Each row is a point on a landscape with many peaks, with its height.
From any point a climber steps to the highest of the 3 points nearest to it. It stops when none of these is higher. Distance is the straight distance between rows; heights are no part of it.
noza h=651: -7,-25,0,19,-9,9,85,-15,10,-57,3,-5,-1,-52,-2,35,44,14,31,14
veti h=254: 0,-9,76,29,-31,-11,22,35,45,17,-25,-51,-49,11,-53,12,11,15,-2,9
Vizuk h=446: -33,27,28,-11,-47,11,45,39,12,-25,-1,-38,-14,20,-56,33,5,-3,27,27
rotem h=712: 6,-51,50,21,16,11,-2,29,-13,24,-24,39,8,30,15,-1,11,-1,-42,0
tig h=619: 39,5,-4,18,8,-8,5,-60,38,-3,35,-37,1,-64,-43,57,15,19,0,-44
duzok h=639: 21,30,-23,-2,2,-27,-50,-52,-4,12,18,-39,5,-42,-41,11,-7,-27,24,-13
kot h=681: 12,-1,22,-14,15,-27,-67,4,-23,16,10,-4,27,17,-25,3,-32,-75,-7,-6
ruref h=634: -13,13,20,-2,-33,29,17,38,-3,27,-34,32,-11,62,47,-25,-7,51,-34,7
Mido h=688: 13,-3,12,-3,16,-19,-10,-56,2,16,24,2,11,-21,-3,20,36,-9,8,-10
monaf h=354: -1,28,57,-48,-59,-24,50,58,11,-25,6,-82,-6,42,-66,29,9,-42,9,-33
liteb h=548: -20,17,-30,-5,30,-19,5,-69,-7,-1,46,1,-20,-18,10,-53,-18,23,7,28
Dopo h=600: -26,12,10,-28,-4,-23,33,-100,14,-1,58,-27,-15,-25,8,-14,15,32,30,7
Zan h=691: 40,-3,-46,-16,33,32,-16,-4,-33,-4,-6,51,21,6,39,-13,12,3,-26,-42
sugo h=656: 25,8,-30,-37,36,17,-1,-29,-3,-20,13,45,3,-45,47,-6,54,18,4,-35
Siguk h=696: 8,1,18,-11,36,-7,-56,15,-43,16,15,10,20,21,-11,3,-22,-56,-14,-9
bute h=390: -41,39,26,6,-21,-12,73,30,1,-15,2,-12,-21,45,-47,13,-7,-49,37,6
mif h=598: 9,-15,-54,2,9,28,49,11,42,-22,-21,57,-10,-26,55,-4,30,61,1,-28
nubi h=538: 31,31,-56,-40,38,33,-17,-22,-31,-26,10,47,10,-13,40,-33,24,3,4,-34
Koz h=741: -2,12,35,-32,-48,-20,-17,44,22,34,-2,-35,-18,69,23,-21,-12,41,-12,-22
ratos h=505: 13,15,-54,-44,10,7,-51,11,-33,-27,6,21,26,-13,6,-19,-1,-31,13,-8
ladiz h=692: -8,20,-23,-25,24,-5,-60,-20,-30,-10,15,-7,21,-1,-25,-23,-16,-41,18,25
Sota h=575: -7,19,-47,-3,32,-16,-7,-37,-7,-40,19,-22,-17,-46,-27,-57,-14,-11,29,48
res h=670: 22,-14,-42,31,-3,-1,-7,38,28,30,-18,-1,-13,20,15,7,-19,21,-23,-2
getev h=605: 4,20,-24,-35,42,46,-42,10,-63,-32,8,27,35,30,0,-33,-30,-40,-13,-11
timol h=664: 1,-24,29,38,-15,-6,51,-10,18,-12,-18,0,-4,-25,-10,35,31,14,13,12
tam h=626: -10,28,10,-4,-50,18,15,28,34,24,-13,-9,-6,29,19,7,-5,54,-6,7
peluk h=581: -24,-1,-41,14,29,-33,5,-71,-5,-14,34,-21,-27,-27,-3,-55,-35,15,17,23
Bevip h=474: -1,-47,58,33,9,-29,9,28,9,35,-14,13,-7,19,-10,13,3,-10,-19,-1
suf h=750: 33,-21,-7,2,46,28,-25,20,-37,20,-9,44,22,23,26,-4,-10,-15,-32,-33
naro h=379: -36,31,8,27,-25,7,65,30,-4,-26,2,-19,-12,19,-47,24,3,-19,43,35
Gat h=717: -6,-16,26,-8,-29,-26,51,-71,0,-13,19,-30,17,-37,9,43,28,-12,28,-4
gebad h=540: 1,21,-27,-16,34,-9,-37,-27,-23,0,31,28,8,-13,2,-21,5,-23,22,-3
bugig h=641: 4,15,8,32,-18,10,20,16,63,-3,-1,-36,-31,-16,-35,40,-3,54,-1,-8
pul h=488: 23,-8,6,28,2,-5,-16,44,25,25,-13,-23,-46,17,-10,21,-14,30,-17,-6
mibor h=736: -33,26,6,0,51,21,-36,-14,-55,-14,26,30,18,19,-6,-37,-38,-40,-5,7
tuvel h=431: -37,34,43,-21,-47,0,49,55,-7,-1,-10,-35,-7,45,-34,11,19,-41,43,13
lim h=547: -15,25,-18,5,-49,33,33,33,43,-3,-11,-2,-9,1,7,16,20,77,3,19
Guk h=658: -18,-36,43,35,-14,-3,58,6,19,6,-16,-16,-13,-17,-15,36,26,-12,15,31
tofig h=746: -27,-29,43,5,-27,-38,17,-65,-1,25,-1,-18,16,-23,-4,39,20,-23,23,-13
Fev h=366: -35,19,13,22,-26,3,85,13,2,-56,-12,-9,-13,5,-44,29,4,-14,33,34
dak h=653: -51,-15,73,-12,0,-19,-22,-65,-35,32,29,16,10,22,-6,-14,-30,-37,-3,-8
Rek h=402: 27,-1,-80,11,4,17,24,14,30,2,-28,36,0,-17,40,13,-15,26,-10,-28
Nepo h=774: 17,9,-46,-28,20,22,-37,11,-41,-2,-2,39,45,11,24,-19,-10,-32,-10,-15
teget h=690: -32,12,19,-11,37,-13,-30,-46,-43,16,40,20,1,10,-6,-38,-27,-26,5,9
Veri h=406: -12,-6,-44,13,58,2,6,-47,-32,-56,27,20,-21,-16,2,-75,-37,-15,-1,48
Kobak h=418: 17,-8,-33,27,3,21,13,25,-11,12,-37,51,-8,18,54,-7,-17,39,-22,-21
Kisu h=707: 8,-2,29,1,0,-33,-14,-65,-1,26,29,-9,18,-21,-2,25,10,-10,20,-19
rezab h=28: -5,38,34,-32,-70,23,17,17,58,-30,3,-41,2,21,-40,34,-1,60,-2,0
bolav h=693: 1,-26,14,27,-12,5,64,-5,-1,-19,-7,0,-2,-35,7,33,52,15,23,22
gil h=477: -21,7,-47,6,50,-13,15,-63,-17,-17,38,18,-26,-13,12,-70,-35,4,-9,23
nop h=334: 18,7,-88,-51,-2,22,-28,-8,-8,-31,-6,10,34,-23,40,-9,4,-27,6,-19
mino h=722: -9,-34,23,32,-3,-1,46,16,-20,-5,-12,17,-1,-18,12,21,40,-1,8,22
geg h=551: -3,5,23,-3,-31,7,9,34,46,17,-17,-39,-34,26,-22,8,-6,53,2,-4
biron h=659: -15,7,28,-17,22,-20,-16,-64,-32,18,33,28,7,-6,12,-8,15,-9,6,-7
mobir h=726: -4,21,7,3,-20,-15,-6,52,12,33,-18,-2,-28,84,36,-31,-46,29,-36,0
duno h=94: -11,31,52,-25,-59,28,42,26,33,-42,-13,-65,-22,6,-73,33,2,10,14,13
Gidi h=439: -5,14,29,13,-42,28,57,-13,34,-64,-11,-26,-11,-31,-50,48,6,40,12,23
pur h=371: 31,3,-66,28,-7,8,-16,45,23,9,-38,2,1,27,41,-17,-49,-3,-14,-2
Givi h=730: 33,-25,-26,6,30,25,-19,17,-34,16,-13,53,14,8,44,10,14,5,-31,-35
Zeli h=684: 5,4,0,14,-10,11,-4,35,4,23,-21,21,-23,69,41,-33,-51,34,-29,2
daki h=620: -27,31,-29,4,15,-16,-26,-44,-12,3,21,-11,-2,-16,-24,-29,-20,-30,27,30
gek h=377: -12,-1,-55,-3,49,-1,12,-40,-23,-66,26,6,-15,-33,15,-85,-27,-26,-1,47
feri h=487: 16,-5,-36,-30,-9,16,-56,19,-31,-25,-16,0,39,6,16,-8,-20,-50,-9,2
Fama h=704: 32,-4,-18,3,17,-2,7,-25,20,-13,37,9,19,-45,-2,33,46,30,8,-28
Suza h=603: -10,5,35,-15,52,27,-41,-2,-62,11,30,28,40,37,-13,-16,-24,-44,-28,-26
zodes h=441: -4,32,-54,30,-33,26,20,21,41,15,-26,13,-12,29,42,-21,-46,53,-23,-11
bezi h=489: 25,-37,14,31,17,-27,-20,22,0,37,2,2,-10,0,-10,33,-4,-14,-20,-15
vulu h=713: 35,-34,-13,17,17,17,-16,46,-22,5,-13,40,23,46,29,-14,-37,-20,-39,-37
faf h=660: -17,4,25,-2,-28,6,11,61,33,29,-18,-5,-22,34,0,8,-1,42,-4,22
ronez h=654: 28,-20,-34,4,14,19,21,4,26,-14,-5,38,2,-37,31,17,42,46,-2,-34
noga h=576: 10,27,-58,-30,37,-11,-20,-38,-17,-11,20,15,1,-31,3,-25,22,-6,13,-15
dolov h=521: -9,3,-29,-52,2,48,-56,20,-32,-39,-25,5,49,-8,13,-36,-19,-31,-4,30
Bukam h=432: -52,-28,-4,-3,10,-24,18,-94,0,5,28,-19,-33,-6,6,-44,-45,44,7,19
nur h=729: -14,-26,42,0,-8,-29,18,-65,-5,25,11,5,20,-23,17,25,30,-17,22,-3
pavu h=561: 0,38,-23,-28,38,-4,-13,-53,-31,-28,37,28,2,-18,17,-49,16,0,13,7
Ber h=608: -10,29,13,12,-32,28,39,25,53,-28,-4,-30,-19,-18,-52,28,-7,71,0,10
Suto h=623: 11,7,3,-20,33,11,-10,-44,-37,6,19,43,3,-19,23,-5,40,1,-6,-25
tiz h=437: -1,-8,16,-36,20,33,-58,46,-44,-21,4,-1,60,38,3,-13,-40,-68,-18,8
sar h=611: 44,-20,-27,12,13,-11,-33,42,-14,15,-7,6,2,17,2,28,-14,-19,-17,-18
Mupe h=546: 11,58,-30,9,-47,2,2,10,54,16,-3,-12,-19,31,19,-19,-37,47,-9,-7
kif h=647: 19,14,-6,-4,6,-32,-45,-32,-9,25,23,-34,6,-16,-36,24,-11,-39,17,-13
Liral h=391: -2,22,-75,-48,5,18,-40,-4,7,-39,-9,-3,20,-47,10,-28,21,-32,30,15
Benir h=463: -25,11,-30,-45,14,39,-39,9,-16,-53,-5,13,27,-21,-1,-63,-17,-17,0,46
Lera h=520: 1,41,-33,18,-50,24,19,25,71,-5,0,-3,-17,14,4,3,-18,71,-6,-10
mol h=698: 14,-10,2,-1,28,-3,-32,0,-20,26,10,35,22,5,9,12,1,-12,-20,-26
reku h=392: 33,-32,43,36,26,-42,-23,38,22,48,-6,-21,-26,18,-33,11,-21,-24,-29,-26
selet h=771: 1,37,22,-10,-38,0,-2,30,7,35,-20,1,-5,80,60,-38,-35,35,-26,6
ledu h=566: 8,5,-7,15,-14,8,2,29,38,20,-11,-6,-19,9,4,16,-5,54,-1,6
fabiv h=657: 9,19,-49,-17,6,-11,-41,-27,-10,-10,10,-16,14,-24,-18,-14,-5,-33,24,13
Dorop h=644: -37,-24,50,25,-18,-6,47,40,5,8,-27,6,-16,5,-13,14,25,12,12,33
Nik h=466: 17,-27,-14,-31,-2,9,-55,49,-28,-11,-29,-8,53,26,21,4,-33,-61,-18,-1
sasu h=724: 20,-25,-8,20,28,11,-10,-4,-4,14,-7,30,11,-19,37,22,42,19,-3,-18
nelum h=486: 4,-28,44,48,-7,-9,14,15,23,27,-9,-17,-16,-4,-26,38,9,26,-7,-2
dakip h=631: -8,-22,33,35,-27,-3,76,-18,21,-16,-13,-35,-8,-33,-33,41,17,-2,20,19
Zigu h=614: 4,-19,-17,22,-6,17,64,-7,21,-43,0,16,14,-45,28,26,62,28,14,1
vata h=363: -3,-18,-35,3,73,59,19,-12,-37,-77,15,24,4,-36,15,-84,-17,-33,-23,46
sab h=689: 10,-30,12,30,9,5,-17,54,-4,35,-23,26,-23,61,29,-23,-29,26,-36,-2
Siv h=583: -16,11,51,-43,-66,-1,17,55,25,1,-6,-62,-6,40,-29,12,15,1,11,-1
Puv h=591: -10,39,-47,-13,34,-19,-10,-49,-22,-19,32,-5,-11,-31,-23,-52,0,-9,37,20
mar h=494: -2,25,-66,-43,33,29,-36,-11,-33,-42,8,21,9,-8,20,-52,20,-16,15,-2
Kedim h=687: 29,-11,29,20,4,-31,-10,-35,10,41,13,-12,0,-25,-29,38,9,-17,-8,-21
nenof h=580: 18,-1,13,25,-19,18,48,-21,51,-57,-2,-28,-14,-51,-59,49,1,50,7,2
mozeg h=485: -34,14,-29,-3,25,9,-30,-20,-36,-45,17,7,2,-17,-14,-66,-28,-24,11,60
Filub h=679: -7,26,-12,-15,58,4,-24,-42,-52,-18,30,28,3,1,8,-42,-22,-20,8,9
tep h=450: -22,12,-52,-36,44,41,-11,-11,-19,-55,0,13,-1,-25,1,-76,-9,-11,7,50
ture h=628: -44,0,14,-11,-1,-22,-16,-84,-24,19,25,3,-6,-10,3,-27,-14,22,18,1
bive h=549: -2,4,-43,7,-10,34,41,5,30,5,-27,46,-11,-8,54,-11,17,61,-1,-16
vog h=782: -10,23,37,-31,-47,4,-3,33,9,43,-22,-2,6,95,73,-32,-28,27,-23,-4
firi h=451: 4,-7,67,-61,-76,-19,17,54,21,0,-6,-79,6,45,-13,13,16,-3,5,-39
Pugav h=667: -9,0,-3,25,-27,31,58,17,29,-33,-17,8,-10,-11,-9,25,22,40,6,23
fusi h=650: -19,21,-38,-37,28,12,-47,-10,-36,-38,14,4,20,-18,-8,-46,-11,-36,23,27
vadaf h=518: -21,4,-17,11,-21,40,31,34,11,14,-31,34,-16,18,53,-9,3,60,-12,16
vuvub h=536: -15,20,-67,-28,19,2,-31,-17,-4,-45,-2,-13,-9,-47,3,-53,12,-18,35,49
dep h=734: 4,-27,16,16,14,1,3,-2,-18,6,-2,36,16,-19,34,22,39,8,-11,-20
Mifut h=571: -12,17,-41,-42,-9,32,-51,-2,-10,-39,-17,-11,28,-18,8,-23,-9,-38,3,37
mekun h=672: 6,-22,41,-3,21,-15,-35,-34,-20,33,3,24,18,-3,2,21,9,-32,-13,-23
zom h=737: -11,-13,9,31,-17,17,31,32,19,-7,-18,24,1,6,21,15,31,37,4,24
raba h=599: -2,-9,20,38,-19,0,73,-17,24,-44,-1,-29,7,-46,-29,46,32,19,13,20
firiv h=497: 32,-6,-80,-7,9,7,-30,15,7,2,-10,4,17,-25,14,10,7,-14,5,-21
linog h=638: -4,11,15,-21,48,2,-31,-33,-51,8,23,39,30,1,27,-11,13,-13,-13,-13
fim h=426: 27,2,-41,26,-4,12,11,20,8,10,-34,44,-3,0,42,-1,-12,37,-16,-24
vugo h=749: 7,47,-11,9,-24,-6,-4,26,16,22,-12,-8,-23,75,35,-45,-53,30,-23,3
lem h=640: 24,-19,15,15,10,-37,-48,-4,-5,24,9,-13,2,0,-35,14,-7,-55,-7,-11
reva h=399: -2,21,-65,-34,56,53,8,-10,-26,-72,4,39,-19,-13,16,-92,-3,-14,-6,31
suluz h=757: 8,-19,-2,16,2,16,30,1,-7,-5,-12,32,3,-25,32,19,49,30,-4,-12
finoz h=606: 6,35,-42,-33,51,12,-34,-29,-48,-18,32,37,6,-13,9,-46,16,-6,1,-5
bube h=457: -4,16,9,20,-34,18,58,-3,53,-56,-6,-25,-4,-31,-30,41,22,59,18,16
nenod h=666: 10,16,-26,-34,28,29,-52,11,-54,-11,6,24,39,18,4,-16,-14,-46,-11,-3
turu h=646: -9,17,18,-20,6,-13,-6,-82,-24,7,38,12,2,-17,23,-3,28,4,17,-6
lebe h=723: 17,-21,22,8,34,4,-27,22,-38,19,5,34,20,18,3,10,-8,-28,-38,-32
lati h=711: -24,-12,48,11,-8,-8,5,65,18,24,-22,-10,-25,47,-1,-11,10,34,-18,14
fuv h=401: 37,2,-92,-6,4,11,-8,10,24,-23,-5,-9,21,-43,20,18,12,-8,13,-33
vimen h=613: -31,-38,57,41,-23,-24,64,-4,-9,13,-11,-9,-9,-8,-23,33,2,-33,20,26
Bugan h=683: 0,23,-46,-22,-3,-16,-58,-10,-11,-6,5,-17,18,-11,-29,0,-9,-47,25,5
Nezap h=636: 23,34,-23,-11,7,-29,-18,-73,5,4,37,-24,-6,-26,-10,9,-5,-12,21,-18
fize h=347: 28,16,-98,26,-25,8,18,22,41,-12,-35,10,0,-9,52,-18,-42,-2,1,-13
nam h=760: -19,28,49,-41,-74,1,34,49,22,-10,-4,-54,-2,41,-28,25,15,-4,17,13
rez h=632: 10,16,4,-17,47,35,-43,-5,-61,-3,27,36,28,27,7,-24,-13,-28,-17,-17
rir h=565: -28,11,2,1,-46,18,59,27,22,-21,-10,-14,-7,6,-19,18,18,12,35,40
sur h=633: -30,20,-3,2,8,-28,-12,-86,-5,10,28,-28,-24,-7,-21,-18,-40,11,37,9
ribuv h=492: -6,8,51,-60,-75,-20,33,60,22,-2,0,-59,7,60,11,13,15,1,11,-19
zar h=759: -8,-30,36,24,-5,16,18,55,6,16,-19,14,-21,19,19,9,8,26,-8,14
kofev h=649: -41,1,49,-4,11,-31,-25,-77,-21,32,32,-5,6,9,-10,-16,-23,-16,5,-14
bak h=535: 16,14,-48,26,-17,13,8,14,54,-5,-8,13,-14,-23,14,25,-10,66,-6,-19
Fab h=797: -26,-26,61,38,-28,-5,57,26,20,-5,-18,-35,-18,-4,-39,26,11,-20,15,36
lun h=622: -18,22,-37,2,19,-28,-18,-77,9,-6,30,-47,-38,-32,-28,-38,-48,3,34,25
potef h=663: 38,-1,26,12,4,-21,-2,-64,28,22,8,-42,-1,-37,-34,47,12,-13,16,-40
nitur h=787: 21,18,0,31,-7,25,37,3,62,-30,-6,-29,-16,-44,-49,47,10,66,-6,-6
fidip h=671: 22,18,-11,-15,30,-23,-19,-51,-7,14,35,11,14,-24,11,9,31,7,11,-21
peda h=616: 27,1,-33,30,0,11,19,7,45,-17,7,-1,1,-36,-10,43,18,58,-5,-23
riki h=615: 22,-38,52,17,7,-55,-32,1,2,49,3,-17,0,4,-28,20,-9,-35,-17,-36
pag h=542: 7,-40,47,27,8,-35,-4,16,11,46,0,-2,-14,-3,-16,14,6,-20,-27,-6
Miku h=728: 15,-12,2,-1,-3,0,35,-39,-7,-19,13,23,12,-51,22,28,52,16,16,-15
luf h=578: -10,-8,41,-3,-16,-19,1,52,21,25,-10,-29,-38,55,-4,-12,-15,38,-10,7
Kiz h=710: 13,-19,-23,4,23,26,29,5,-5,-10,-10,40,4,-22,49,1,38,46,-14,-18
dit h=558: 22,28,-73,-22,8,-3,-32,-9,-10,-12,19,-4,16,-34,8,8,19,-25,24,-18
zema h=579: 31,-12,-61,4,-4,-8,-45,30,-4,0,-16,-17,15,-14,1,25,-8,-39,3,-16
Punoz h=661: 25,-9,-25,0,29,-3,-31,-4,-6,16,-2,21,4,-4,3,18,2,-8,-11,-32
tus h=584: 30,-39,-37,6,2,8,-26,59,-17,-8,-29,-1,24,51,43,-8,-68,-35,-39,8
rezu h=625: 20,41,-41,-16,20,-17,-20,-47,4,-2,35,-10,-4,-38,-7,0,23,-8,34,-11
vidu h=673: 0,10,18,0,14,-33,-35,-41,-22,17,19,15,15,-6,-4,0,7,-22,1,-18
Fozu h=676: 18,19,-17,-14,38,17,-45,-3,-48,-2,7,32,32,9,17,-15,3,-21,-6,-21
luzi h=394: -21,-10,-46,-5,29,17,-11,-12,-7,-70,-5,2,-5,-50,1,-59,-9,-16,6,73
lol h=523: 3,11,-48,-49,1,24,-67,15,-29,-24,-21,3,44,-11,16,-23,-13,-42,5,21
tena h=669: 19,-5,14,21,-9,-13,26,-41,40,-10,18,-4,8,-46,-6,45,34,14,7,-11
muk h=791: -13,18,41,-40,-62,-14,-12,41,23,32,-1,-32,-1,64,31,-24,3,34,-21,-12
Niku h=784: -20,-15,61,23,-11,-23,14,47,28,26,-28,-28,-33,26,-25,-5,3,24,-12,15
moz h=772: 8,-33,15,32,4,-6,15,8,13,17,-10,13,3,-23,8,33,25,30,-9,-11
bul h=643: 43,-31,-52,12,9,19,-22,32,-28,12,-30,28,33,27,35,-7,-45,-22,-23,-13
vofab h=624: 32,-29,-13,25,10,-19,-32,54,8,25,-20,-7,-8,29,5,14,-44,-6,-22,-17
tipa h=378: -22,-49,69,29,-15,-39,41,16,7,30,-34,-23,-17,11,-21,14,11,-32,-16,15
pum h=459: -4,10,29,23,-31,7,42,26,36,-10,-6,-16,-15,-16,-38,35,17,44,-2,12
Kaguk h=268: -13,29,51,-33,-65,9,29,37,33,-25,0,-63,-15,26,-59,37,9,9,4,14
Rerad h=668: -5,-10,51,-5,19,-31,-53,-16,-21,42,18,-5,13,16,-36,-11,-31,-73,-19,-24
dad h=467: 32,-18,-84,12,-26,10,-17,26,13,-14,-29,5,16,-10,41,-4,-28,-9,-12,-21
kugun h=447: 19,-37,62,35,-4,-37,1,12,34,41,-9,-35,-23,-9,-44,24,-2,-22,-24,-23
Faki h=629: -11,19,-3,-25,4,-26,10,-95,4,0,43,-10,-2,-36,0,2,34,15,19,3
podo h=597: 19,-10,-23,17,-1,10,23,26,30,3,-3,11,-6,-20,21,30,28,62,-15,-8
vozak h=500: -20,9,1,-38,17,55,-46,26,-62,-31,-1,13,36,24,-14,-37,-47,-53,-3,23
pep h=496: -18,34,46,-17,-47,-7,49,49,1,-13,-9,-50,-17,41,-50,20,14,-19,22,15
Kag h=645: 29,10,-10,3,14,-29,-46,-13,-6,16,7,-15,8,-11,-21,29,-7,-29,2,-15
lor h=718: 27,-5,0,27,14,-20,-5,-8,11,9,7,-6,-6,-31,-11,44,20,18,-4,-21
lokob h=499: -41,19,22,8,-24,15,59,50,-18,-2,-23,1,-25,30,-11,12,18,-5,32,44
rim h=731: 12,-27,-3,27,3,-4,-17,63,15,20,-21,12,-32,47,17,0,-35,38,-32,-3
famo h=440: 31,-29,-3,-21,32,38,-49,48,-58,0,-8,26,38,53,11,12,-37,-58,-39,-25
Befug h=381: -7,-46,82,27,0,-56,9,-13,25,47,-10,-17,-4,-1,-22,13,-11,-31,-24,-17
nos h=627: 24,26,-52,-37,41,32,-31,-11,-47,-11,18,51,32,5,14,-29,4,-8,-9,-31
nalov h=770: 9,-28,5,25,8,15,-10,49,-4,25,-27,35,-15,18,19,8,0,30,-22,-10
rakug h=682: 11,-1,-13,-12,2,-14,-58,8,-27,-5,7,-10,20,12,-21,12,-15,-59,-1,1
Mobu h=763: -2,36,-10,4,-36,3,0,33,29,33,-15,3,-19,59,34,-19,-31,40,-22,3
latel h=317: -22,-59,72,25,-16,-26,39,-11,-9,28,-24,6,15,4,-7,17,18,-51,-11,3
zega h=609: -13,29,-27,-9,18,-29,-8,-81,2,-9,42,-17,-29,-26,-13,-30,-8,12,32,9
guzo h=677: 3,-9,9,-24,-11,-12,45,-77,21,-23,50,-28,18,-51,6,23,42,9,21,-8
rif h=436: 21,-33,33,29,25,-28,-15,49,13,40,-12,8,-25,23,-11,2,-14,7,-29,-7
Foran h=662: -12,-20,55,-11,15,-21,-33,-37,-21,33,14,13,15,15,-1,1,-9,-36,-18,-23
tilut h=534: -14,-30,52,34,-12,-13,13,37,24,21,-26,-9,-24,8,-26,20,19,11,-9,25
tokuf h=630: -30,15,41,-48,-49,16,24,64,-12,21,-21,-6,-7,65,19,-11,17,17,2,21
lubu h=699: -13,28,-4,1,34,-10,-49,-26,-49,-4,29,4,9,7,-28,-14,-26,-45,12,10
Faniv h=621: -23,17,-12,7,64,26,-12,-29,-62,-42,19,25,-3,-10,0,-61,-35,-28,-11,26
sosi h=273: -9,-44,79,15,6,-8,4,-6,-49,26,-6,35,21,11,17,13,22,-38,-27,-3
fodu h=582: -2,32,-22,10,-45,26,1,35,55,18,-5,-18,-23,31,7,4,-22,69,-4,-5
zib h=655: 21,18,-13,0,18,-28,-35,-34,-8,12,24,-12,7,-25,-23,21,3,-21,7,-20
Som h=419: 41,-8,-77,-15,24,11,-14,6,18,-11,3,16,6,-32,33,18,27,10,3,-36
Gobu h=604: -9,46,-38,-3,11,-11,-32,-50,1,-31,14,-30,-14,-48,-46,-32,-14,-21,43,44
runol h=464: 24,0,-59,22,1,15,5,26,31,4,-15,30,-15,-5,29,12,-9,47,0,-9
fedi h=297: -6,-40,52,22,-9,-26,17,-16,-11,21,-10,12,5,-12,7,41,23,-24,-3,5
dig h=752: -22,-14,29,13,-17,40,36,42,-25,9,-33,18,-12,21,25,-2,26,26,-6,30
gezut h=637: -26,10,18,-21,-46,21,22,52,18,24,-16,7,8,44,25,-5,15,48,-5,18
Gapa h=680: 21,1,-30,-16,34,-6,-3,-15,-1,-6,23,23,16,-35,30,7,47,20,4,-20
kazi h=541: -18,-4,49,24,-27,6,54,15,24,-17,-23,-41,-24,-10,-46,37,11,12,8,21
tuli h=539: -45,-11,51,18,-34,-32,69,42,7,12,-25,-28,-30,18,-45,-5,11,-47,16,31
Lenef h=577: 40,-20,-69,0,-8,13,-30,23,-6,-11,-31,5,42,0,29,4,-31,-36,-10,-8
Fedan h=610: -20,19,-41,-30,8,16,-49,-11,-14,-45,-3,-9,16,-32,-4,-35,-8,-37,25,43
fem h=748: -17,16,43,-37,-60,-9,1,43,20,24,-13,-41,-6,52,4,-4,17,31,-13,1
rolo h=665: 31,-18,-36,30,5,-5,1,4,30,-9,8,6,-5,-33,-4,38,25,33,1,-25
div h=438: -7,-24,61,20,-19,-6,19,50,26,31,-17,-23,-36,19,-34,3,11,30,-7,6
vamef h=458: 28,-18,15,34,9,-33,-15,17,25,19,-9,-29,-26,-9,-40,32,-6,-12,-21,-26
dito h=617: -4,30,-31,-31,37,20,-49,1,-52,-16,6,17,25,2,7,-19,-9,-28,-3,3
Lef h=652: 18,-23,-31,-5,23,15,47,-15,15,-19,8,36,13,-39,37,9,58,43,0,-14
suge h=587: 22,-14,16,45,-4,3,19,-6,49,1,5,-31,-12,-30,-45,49,10,28,4,-10
vafon h=545: -24,19,-33,-9,43,51,-18,-9,-48,-49,16,24,8,-7,-1,-67,-28,-31,9,32
kis h=648: -33,-9,60,-9,-14,-42,-30,-64,-11,55,20,-1,4,3,-23,6,-19,-26,1,-27
Pever h=612: -11,21,3,-28,0,-40,13,-107,14,6,42,-29,-5,-29,0,5,13,16,26,-18
Risem h=715: -1,-27,53,13,-7,-47,-3,-43,5,54,10,-5,8,-9,3,36,4,-25,-7,-20
pape h=716: -36,-32,57,9,-18,-2,41,56,-16,11,-39,6,-16,22,3,-2,21,-15,-5,26
Ragog h=586: 12,-21,44,10,15,-53,-29,-42,-3,57,18,-26,1,-7,-44,24,-29,-50,3,-34
kaduz h=745: -13,-46,39,28,-4,2,18,29,-14,12,-22,24,3,-2,18,16,17,-6,-9,14
pib h=537: -25,-30,77,33,-34,-28,44,13,32,9,-27,-43,-36,0,-49,4,8,-20,-9,25
guki h=480: 1,27,-66,14,-17,33,36,24,48,0,-11,31,-4,0,45,-15,-28,59,-10,-16
rudem h=773: -40,-52,62,-11,-27,-48,12,-50,-8,30,-3,-3,16,-3,2,15,-4,-54,13,-13
nazaf h=781: 6,-33,7,25,13,22,16,30,-15,11,-31,38,-6,5,33,17,36,27,-22,0
ravu h=635: -25,-3,37,-15,-42,25,25,45,-7,25,-38,25,-5,70,33,-20,5,28,-7,20
Semov h=642: -34,4,30,-10,-1,-36,-34,-82,-10,45,24,-21,-5,0,-26,-14,-32,-10,21,1

For each start below, name the point where the climber stops.
sar -> suf
noga -> rudem
guki -> suluz
Mupe -> muk
fim -> moz
Suto -> rudem
ravu -> Niku
fodu -> Niku
fize -> suf
zodes -> muk
Sota -> mibor

Call two points neighbours if one is among the 3 nearest of the other. Go from one point of each pair to the other, from neighbour to neighbour, staying as high as possible. Name the lowest point that can't be avoided.
moz / Nepo -> linog
nam / mibor -> Siv
suluz / rudem -> Kedim
Fab / vidu -> Guk
moz / nazaf -> suluz
muk / suluz -> Zeli
mibor / suf -> rakug
